Points on a hilly landscape, in no order, each with its height.
A climber steps from a point to the highest of its 3 nearest points, and stops where none of them is higher. Distance is the straight distance between rows; heights are no part of it.
peb (h 142): [-10 -33   8  -3 -28  -9   0 -37  25 -15  -6  17 -16   6  29  17 -34   6
   8  -2]
Sinet (h 668): [-11  28  -9 -19  45  17  -2  -6 -21  36  58 -15 -15 -37  25 -17 -18 -49
 -36  55]
fitag (h 560): [ 22 -17  -4   9   4  16   2  10  19   3 -43  -7   1 -11   5  19  33 -44
 -16  11]
suse (h 787): [  1  30  15  26   0 -21  -5  28 -30 -58  -6   3   5  21 -12  -3  39  41
  97 -17]
Pon (h 121): [  5   5 -11  26 -33  -1 -17 -21  27 -85   5  -2  -6 -13  28  50 -25  15
  33 -27]
suzoz (h 651): [-35   7  -4 -19  44   9 -18 -14 -24  47  69   5 -18 -14  20 -31 -22 -29
 -29  54]
Faz (h 113): [ -4 -16  -1   8 -35  -5  -8 -42  24 -43  -4  10 -11   6  19  32 -43  19
  22 -13]
vof (h 439): [ 26  -7  -1   8   5   9   8  23  16  34 -30 -14  22 -20 -15  -6  26 -36
 -41  -1]
Kor (h 630): [ 10 -10   0 -13   9   1  13 -16   5  33   8  -5  -2 -20  12  -3  14 -45
 -34  45]
suken (h 309): [ 34  18  -6   6  23  32  19  28 -21  70  18   1  46 -18 -25 -27   8  56
 -89   6]
ton (h 627): [-26  -1 -17 -27  46  17 -17 -33 -13  23  85  -4 -16 -29  39   5 -29 -40
 -27  56]
fulis (h 421): [ 38  15 -11   8  14  13  21  31  -8  64  -8 -11  48 -22 -29 -24  15   6
 -74   2]
tes (h 234): [  1   4  -3 -20  -7   6  15  27 -10  35 -43  -9  36  18 -44 -37   8  54
 -56 -42]
Sudas (h 256): [  6 -34 -11   7 -33 -11   1 -58  36 -26  24  14  -9   9  16  44 -46 -12
   0  -5]
nabo (h 473): [ -17   17   -3   34  -28  -39   -7  -11    6 -102   53   12   21  -13
   12   29  -40   56   71  -33]
Nok (h 618): [  9  20  31  44  19 -15   4  54 -43 -58  12 -22   9  24 -19   7  70  25
 109 -14]
roveb (h 688): [  1  29  14  24  11  -3  -2  47 -34 -45 -10 -10   0  15 -16   6  51  23
  99 -21]
benaf (h 704): [-34  -1  12  -1 -30 -23 -17 -19   5 -37   0  26 -16  27   2 -15 -56  70
  63 -29]
Beri (h 57): [ -9 -13  -1  21 -47  -8 -11 -33  36 -56  14  12  -2   2  12  34 -65  24
  24 -28]
gez (h 578): [-32  30   4 -20 -13 -13  -6  22 -22  -9 -53   2 -13  44 -42 -35   7  50
  23 -47]
Sut (h 624): [ -2  22 -10  -9 -10   3   3  43 -15  -1 -60  -7  21  21 -42 -17  14  49
  -8 -54]
Rif (h 662): [-56 -10  19 -20 -26 -12  -9 -20   7 -10  -8  34 -27  59 -11 -38 -51  65
  55 -33]
vonis (h 203): [-15 -38  13  -4 -27 -10  -3 -45  25   0  11  26 -18  25  14  13 -57  26
  12  -7]
tep (h 390): [ -6 -15  10  -7 -20  -9 -13   3  14  -5 -45   0 -15  15   1 -10   1  -3
  10  -6]
teran (h 271): [ -5  -7   7   8 -18  -6 -10 -11  25 -32 -35   6 -17   4  23  22  -4  -6
  22   5]
zefe (h 710): [ 36 -13 -25   1  32  33  18  -4  10   6   9 -24  20 -47  24  38  40 -86
 -27  44]
mufeg (h 254): [-21 -33  25 -18 -12 -15   4  -3   3  47   1  19 -22  43 -14 -40  -5   5
 -21   0]
Turud (h 606): [-27  11   7  22 -25 -29 -11 -16   1 -67   6  25 -10  13   8   1 -44  62
  73 -25]
nem (h 474): [ 61   4 -19  18  28  34   6  33  19  31  -4 -35  54 -46  -6  13  41 -60
 -53  13]
suf (h 590): [-30  55   4 -10 -14 -27  -1  17 -43 -27 -25   8 -13  41 -48 -32  11  66
  59 -35]
rul (h 582): [-32  59  -5 -13  -4 -17   0  30 -50 -19 -32   2   7  45 -62 -17  30  62
  48 -46]
dizak (h 713): [ 19 -20 -24 -23  26   2  18 -70   8 -14  61  -6  -8 -33  39  50 -18 -57
 -37  24]
tavi (h 817): [ 22 -29 -11  -7   0   9  15 -33  12   7   0   0  -3 -24  33  31  15 -60
 -29  32]
sape (h 591): [ -2  18   0  33  -7  -8 -12  11  -5 -72 -10  -2  -5   5  16  27  13  32
  85 -10]
Ros (h 783): [ 16   1  -5  -3  -3  16 -12  55   5  -3 -62 -15  24   8 -27  -6  24   6
  -6 -46]
rekub (h 728): [  3 -35   4 -11   2  -4   3 -45  15  16  24   6 -11   1  29  13 -16 -29
 -30  33]
gepe (h 238): [-11 -12  14 -17  -9 -14  18   9  -3  63   7   3  -5   8 -32 -47   4   8
 -52   0]
dap (h 619): [ -1  51 -10  -1  39  16  -9  30 -26  69  50 -20  12 -35 -22 -40 -24 -14
 -60  35]
numob (h 378): [ 13 -36 -15  -2 -13  -5   7 -65  20 -18  29   7  -1  -8  29  50 -28 -29
 -17   4]
vagu (h 244): [-25 -10  23 -21 -21 -17   3   5   1  28 -33  12 -18  38 -26 -45  -4  26
 -16 -24]
Fubat (h 315): [ 21   6  -3   1   1  10  20  39 -12  56  -8  -6  37  -8 -31 -32  17  27
 -73 -17]
razel (h 585): [-17 -37  -5 -17  25  -7  -6 -46  -7  33  67  16  -6  -2  26   5 -25 -23
 -23  48]
Susek (h 623): [ -1  23   3  18   3   9 -17  60 -12 -45 -31 -17  -7  12  -7  15  30   7
  76 -24]
duz (h 280): [ 21 -26 -16   8 -28   7  -1 -56  38 -51  26  11  -5 -13  16  62 -40 -22
  -4 -13]
kavo (h 236): [-31 -56  18 -11 -14 -10   0 -48  12  37  37  29 -11  29  10 -11 -41   6
  -3  13]
mibik (h 326): [  8  -3   9   0  -9  -4   9  22   7  33 -31  -9  10   0 -20 -24  14  -7
 -38  -8]
Loku (h 559): [-11  19   5 -10 -14 -13  -7  28  -1  -9 -56   4 -11  14 -19 -16  10  26
  23 -36]
Vus (h 718): [ 20  -2 -23 -16  41  14  18 -49 -10  -5  50 -15 -10 -52  45  37   3 -68
 -43  51]
zov (h 219): [-28 -13  11 -16  19  -5   1  -7 -17  72  54  10 -18  17  -9 -51  -8  -7
 -36  36]
rupa (h 766): [ 28 -23 -25  -7  19  16  19 -53   8 -14  13  -3  -3 -31  44  59   6 -63
 -31  24]
tov (h 831): [ 36 -23 -14  11   4  30  11  -7  24 -13 -30 -22   4 -30  17  43  38 -68
 -15  21]
bikuf (h 566): [  0  -3   3  -4   8 -11  14   4  -5  48   9  -1  -4  -8 -13 -21  11 -28
 -41  40]
Meket (h 444): [ 11 -20  -7   8 -13  27 -13 -10  30 -47 -28  -6 -21 -12  35  55  12 -35
  13  -2]
lag (h 481): [ 59   8 -18  10  25  30   8  27  -3  45   3 -27  49 -42 -13  -5  32 -20
 -67   6]
Vis (h 648): [ 42 -12  -4  12   9  32   2  35  26   3 -38 -29  21 -16   2  25  39 -60
 -19   5]
sopi (h 573): [-28  50  -1 -28  -7  -2   7  35 -42  -6 -47   3  21  45 -62 -22  18  73
  19 -62]
zesi (h 284): [ 33  -2 -12  -2   4  23   9  36  -4  28 -29 -14  43  -3 -30 -13  23   9
 -58 -29]
pep (h 226): [ -4  12   5  -5   7  -1  13  20 -23  79  32  -4   5   0 -34 -49   1   1
 -62  12]
Zesen (h 608): [-18  36   9  -2  -7 -23 -14  23 -20 -35 -34  12  -8  26 -25 -18  22  42
  65 -28]
Bug (h 237): [-40 -37  15 -15 -25 -13  -2 -30  11  22  -1  33 -32  46   6 -23 -51  34
  17 -18]
toviz (h 609): [ 19  16  -4  -7  22   2  22   2  -1  34  17 -13   8 -37  -1 -15  21 -54
 -45  36]
momib (h 644): [-27  18  14   9 -18 -32  -6 -14 -14 -49  -8  18 -14  25   4 -13 -19  61
  80 -26]
Tetob (h 555): [ 11   7   5  15  -7  25 -25  38  16 -59 -37 -21  -8  -3  20  40  29 -16
  55 -10]
dozup (h 580): [  1  11   3  20   3   9 -23  46   4 -56 -25 -11  -7   2  13  34  35   5
  77 -14]
nopim (h 691): [ -3   4 -11 -15  34   8   8 -20 -10  20  48 -11 -13 -31  32   9   3 -56
 -37  62]
Tero (h 635): [-34  44 -13 -10  41  17 -32  20 -28  69  71  -5 -19 -28  -5 -44 -26 -32
 -46  42]
metin (h 283): [ -7 -25  10 -10 -12 -12  13 -13  18  30 -22   8 -13  13  -2 -22   0 -15
 -25  13]
rik (h 521): [  5   4  18  34   5 -12  -4  22 -14 -83  16 -11   6   1  20  44  36  27
  96 -13]
Zerog (h 171): [ -3  -1  -1  11 -25  -5 -18 -11  22 -57 -20  10 -11  -3  29  23 -22  25
  50 -13]
veme (h 682): [-21  -7  13   0 -27 -16 -14 -22   7 -16 -32  21 -26  27  10  -5 -33  30
  32 -18]
nol (h 643): [-27   5  20  -7 -27 -22 -13 -12   5 -21 -28  23 -26  33   2 -23 -27  52
  54 -19]
Bafe (h 524): [ 14 -29  -2   2  -7   9   8 -33  29 -18 -10   9  -9  -3  28  37  -1 -36
 -20  16]
Mede (h 715): [-15  26  10  15  -6 -19 -11  13 -11 -58 -10  12  -9  12   7  10   9  42
  86 -22]
maf (h 403): [ 24  -7  -4   2   5  -2  14  25   4  40 -22 -14  14 -12 -20 -23  29 -26
 -50   2]
roga (h 642): [ 11  20  -5  -5  32   3   7   6 -18  49  35 -11   0 -40  -5 -27   0 -43
 -43  43]
rarup (h 247): [-38 -49  23 -23  -9 -13  -4 -21   6  43  21  24 -23  45   2 -36 -22  15
  -3   6]
gunil (h 576): [ 39  37 -21  14  44  25   5  31 -20  62  35 -16  48 -45 -20 -23   4   0
 -74  20]
darig (h 539): [ 35  -3 -11   2  16  14   9  15   8  29 -14 -16  17 -32   4   6  33 -54
 -42  18]

Where does a climber stop that starts at each point below?
rul | suse
toviz | tavi
gunil | tavi
zov | tavi
pep | tavi
gez | suse
